Points, in no order, along strands that fork and pass close to each other.
Two points are linked if the straight distance between their rows is under 70.1. Some points are linked to none.
rep: -29   1 -19  -9  21  15  11 -30  17   0  -5  -8   9 -23 -18 -46 -10 -23 -29 -15
Gapen:  -4 -22  11  33  -3   5  -2   8  28 -19 -12  -9   0  11   5   6 -12  11  17  -4
nokol: -13  12  25 -21  16  -8 -14  30   5   9  18 -13  -9   6  -8 -15  34   6  -8   0
tev:   5 -22   1  16   3 -37 -12  10  42  13   7  11  18 -18  11  13  -2   3  16  -9
fusi:  20   5   7  35  -9   3   4  17 -15 -16   1  30  -8  20 -10  -5  23  12  14   2
Ked:  19  13  28 -20  18  -3 -27 -16  -6  -2  21 -31  13  -7  -6   5   4   6 -12 -29
Gozof:  11   7 -18  43 -19   9   8  -8  10  -8  -3   8  -5 -17   6 -27 -19  11   8  23
Fup: -33 -13   4 -47   9  10   2 -16 -26   4   9  15  -4   6   8   7  43  -6  -7 -11
bosir:  -7 -28 -31  18  -5  15  -3 -20   4  13  -4 -38 -13 -17  11  -3 -45 -17   9   0
lugol: -12  21  16 -19 -14   7  -6 -16   7 -17  19 -25   7 -13   0 -10 -31  -5 -38 -22
lizip:   9  -6   0  23 -15   4   1  14  -3 -16   1  26   8 -26  10 -16  16  10  23   5
ridi:  38  -9  18  -9 -16 -28  16  43 -25  35  -8  22  23   9   9  23  30  41  38  16
vobef:  10  15  15  -1  11  16  -4 -21   0  -8   6  17  -1   6  -7 -15  32 -20 -45  -5
gotel: -18  31   7   5   9  25   9 -42  10   9 -19 -28 -10  -5  18  -8   6 -27 -45  -6
Vila:  22 -10 -33  53 -11  -8  24 -12  30  20 -15  29  12 -31   9   8  -9  16  44  16
serif: -14   1  -8  12   9  24  -5  -6  41 -18  -7 -15 -12  -6  -3   6   3 -16  -2 -10
pudab: -14 -19  18 -35  -4  -6 -18 -14 -19   5 -10  16 -21  -4   6   6  25  -6  17  16
guvol:  -2   1 -15 -43  27  17   9 -11 -39 -14   3   8   6  12 -13  -8  26  -6 -16 -21
Dul: -18  20  -1 -39  22   1 -13 -16 -21  -3   1  -2 -29  -3   2  10 -17 -21 -39 -51
lel:  25  -9  14   8  -6  -6 -23  -2 -38   8  19  -2  -4 -26   2  -2 -13  13  -2 -12
Bef: -16  19   2 -26   2  14   3 -20 -30 -18  18  24   0   2 -14 -29  10 -10 -24 -11
fer: -22  -4   2  18   7   4  12   0  -1 -46  -4  -9 -15  30  10 -19  -3  -2 -30   3
depov:  14  34   1  49 -26 -24  29  41   0  26  16  25  11  -5  -3   1  15  16  48  25
Lef:  12  -7  17   3  -1  -6 -25 -29 -12  14 -15 -13 -22 -28  -4  -4 -21   6 -10  -8
Sava: -47   4 -11  15   7  23  17 -11  22 -19  -8 -18 -37  12  -8 -17 -39 -14   0  10
Gurud:  44  23  11  13 -22 -29  15  26 -32  56 -12  27   5 -12 -11  17   8  33  43  22
luzo: -28 -10 -24  11   5  22  -1  -6  36 -40 -10 -34 -14  14  -6 -17 -33  -1  29  23
topu:  17 -14 -25  36  -9 -20 -27  20   6   7 -18  -1   8 -25  30  -5   5 -14  -1  30
mal:  12 -16  20 -36   4   2  -8   6 -34  -3  29  32  -3  39  -6  16  34  14  -5   2
dusuv: -15  24   5 -35  20 -12  -2 -42 -21  -1  -9   1   7  -1   7 -10  -5 -17 -55 -34
geba:  21   6  27 -36 -16 -16  12  40  -9  39  25  26   6   6   4  28  22  29  13  21
Fereg:  22  13  33  -8   1  -2  -4   2  -2   0  11  28  -9  -1 -22  14  37  -5 -17  -4
doma: -32  24  33 -31  23   7  -7   4 -10 -11  -3 -31 -10  13  -5  -5  24   0 -27 -19
Mez: -24   9 -30 -10  22  32  22 -54  18 -13 -16 -30  21   5  18 -10 -19 -36 -27 -32
meze:  36 -11  15 -32 -22 -12  -2  26 -40   3  12  45  20  10  11  -6  33  31  11  35
Fodu: -11  15 -40   3   4  47  28 -43  26  -8 -50 -86  15  22   4  12 -39 -41 -33 -18
kubi:  15  14 -14  28   8   0 -12  21   2   9  24  19 -18   3  -7  19  -5   1 -12 -23
Fino:   6  -8 -24  13   3  20 -22 -27  19 -16   6   9   1 -30  -8 -13 -13   3  34 -11
vik:  -7   4  -4 -10   8  16 -24   8 -36  22  17 -11 -10 -18   0   0   1   2 -16 -24
keri: -25  11   7 -23   4  -1 -11  -1  12 -27  -7 -11 -13  -2  17  10  14 -19 -15  -6
mivu:  19 -19  19   5  -2 -37  11  12  -6  29  11  22  23   5  -1  -1  17  24  27  12
Lusa:   3 -16   7  20   3 -39   1  31   0 -12 -33  22  -7   0  -5   5  -1  26  40  12
zezit:  43  13  11 -19 -30 -31  19  34 -43  23   9  51  40  25 -22  30  20   7  26  37
talo:   1   6 -23  41   4 -12   5  24  -3   0   7   8 -22   8   9  23 -33   7  23  -9
selap:  -7 -29  11  10   0 -14 -15   9 -20  -3   4 -16   4  11   0  14  20 -15  -3 -16
fesor: -22  -8  17  14   5 -20   9  15  -3 -12 -14  11 -27  11   4 -19   3  -4  -6  21
poti: -57  14   1   6   4   7  16 -24   8 -24  -7 -30 -15  25  17 -12 -43 -28 -31 -10
Zus: -15 -37   0   0  -4   4  -2  -9  -9  22 -21  14 -18 -21  12  -2  13  -5  11  -3
dov:  18  -6  -3  31 -20  22   6 -35  35 -15   3  -9   6 -15   8 -18 -32   2  -8   5
Sani:  32  -5  35 -44 -25   6 -10   4 -35   9  25  29  12  33   7  18  33  17 -18  36
zofu:  -4 -26 -22  20  11  12  -1 -32  28 -13 -17 -34   4  -6  10  -7 -37  11 -13   1
Sini:  37  19  28 -37 -42 -14  15  24 -52  15   2  42  10   8  -2  15  16  32  32  44
Nuled:   1   4 -43  49   7 -20   9  25  35  23 -14  22   7 -11  -2   2  -5  -3  41  25
Dok:  -8  -4 -11   0  17  14  -8 -41   0 -18   1  -3   7 -21  -7 -38  -9  11  -2 -13
nuze:   8 -19  27  -8   2 -20 -16  13   0 -14  14   3  11  14  -4  24  23   6  29 -19
tov:   5 -33 -37  33 -13  25  10 -11  33  -2 -15 -25  -7 -17 -11  -8 -40 -16  27  25
zuki:   0 -25  -9  18  14  17   1 -18  13   9   4  -7   7 -13  30  -9  14   2 -28  -4
kap: -19  -1 -41  -4   8  46  44 -38  57   5 -41 -66  -2  10 -15   0 -62 -31 -36 -12
pes: -28   6  16  10   3   1  11 -12  -3 -28   1 -29 -16  28 -16  -4 -12 -15 -22 -29
tidof:   3   1  26 -67 -13  -6 -22  25 -35  15  19  16   2   9 -29  13  32  17  18  32
tida:   4 -27  19   1   4 -51 -18   9   8  -5  15  22  24   4   1 -10   9   0   7   1
likiz:   0 -13 -14  16  11   4 -16   6  -5 -16  24   9   9  14  -7  12  -5 -24  -4 -29
vom:   8  -7 -35  42   4   4   3  28  29   0 -20  -2 -23  -9   8  13 -48  12   2   5
sato:   0   5  -1   5  13  16 -22 -32  -1  12 -10 -50 -10 -25  -8   4 -14 -14 -13 -35
Meb:   5  -4  25 -69  -3 -15 -23   9  -4  -3  27  19  16   7 -28  -2  16  -1  -3  12
Sena:  20   7  42 -11 -17 -10  -1  43  -4  11  17  29  -5  -7 -18  17  32  -1  19  12
leva:  22   6   1   0 -41 -43  13  33 -24  15   1  47  27  -5 -11  21  23  -3  50  34
gav: -12  10 -12  -3  10   6 -12 -21 -20 -11  22   4 -11   6   7 -26  -4   7  -5  14
ved: -40 -15 -31   1  10  37  37 -22  40  -3  -7 -68  10   7 -12   6 -38 -34 -18 -27
Tifib:  39  24   5  30 -29 -14  12  31  -6  33   4  15  -3 -15  16  16  12  25  16  19
silil:  -3  10  30 -51  10  -8  -3  14 -16 -22  32   7  16  13 -18   2   2  13 -10 -19
Pili: -12   5  15   3  -2 -14   1  37   5   6   3  11 -10   9  11 -13  39   2   9  35
faz:  -4   1   7  13  22   2   3 -16  27  -7 -28 -44 -13   6  10  -5 -37  -3 -40   0
ruvag:   9  -5  26 -11   3  -9 -23 -23   6 -13  12  -5  13  22   8   3   9  23   6  -8
riz:  14  17 -20 -12 -13 -26   6  38 -13   8  12  59  17 -10  -1  12  18   6  45   4
Vof:  10 -35 -28  46 -23   5  -8   2  20   1 -14 -13  17 -28  11   7 -13 -16  16  18
Mub:  17   1  -8  -4  12  10 -13  15 -40 -11  -1  27 -14  22   1   8  34  11  10   4
mula:   2   8  -1 -11  -4 -13  -7  10  11  13   9  24 -26  -4  14   7 -12  17  20  12
mekom:  18  -2  21 -53 -24 -11  -6  51 -30  36  26  22  16  28 -25  39  32  27  31  36
vubar:  -1 -12   5  48  -7 -12   6  39  18  -3 -27  -8   1   8  12  -6  13  20  24  22
dun: -19   1 -18   2  10  30  21 -32  36 -13 -48 -49  -6   1 -14 -16 -41 -15 -41  -5
pinu:   6  32  13 -15  13  14  -2 -49   2 -10  25 -24  15   5  11 -14  -6  10 -29 -24
Mesip:  -5  22 -32 -15  25  22 -12 -20   3   5  -2 -24 -13  -6   2   7  -3 -27 -25 -44
tuzir: -28  17 -21  17   5  42  10 -11  35 -15   0 -50  -2  -5  -1  11 -19 -26 -26 -27
pip:  -5   1 -27  36 -11 -11  27  47   6  24  -4  22   2 -20   0   2  -2  17  40   4
lomur: -26  -1 -16 -32  26 -15  -9 -34   3  -6 -29  -5   7 -10   7 -28 -20 -25 -36 -16

A fork is a point with three links, a tip a point with one. Leave the first point through the second and follow the links. Name the first fork or tip that comes.
vik; lel => Dok
Sini; meze => zofu
luzo; Sava => serif
Dok; rep => vik
zofu; dov => riz

A fork is a point with three links. Follow the links from the first point to the second and name the forks in between, in order.
vobef; lel => Bef > Dok
lel; pip => Dok > Bef > geba > ridi
rep; silil => Dok > Bef > geba
pes; Gozof => serif > kap > zofu
faz; Sava => kap > serif
Gozof; doma => zofu > kap > serif
kubi; Fup => nuze > tida > ridi > geba > Bef
mekom; Mesip => geba > Bef > Dok
depov; vom => ridi > tida > nuze
Sani; Vof => zofu
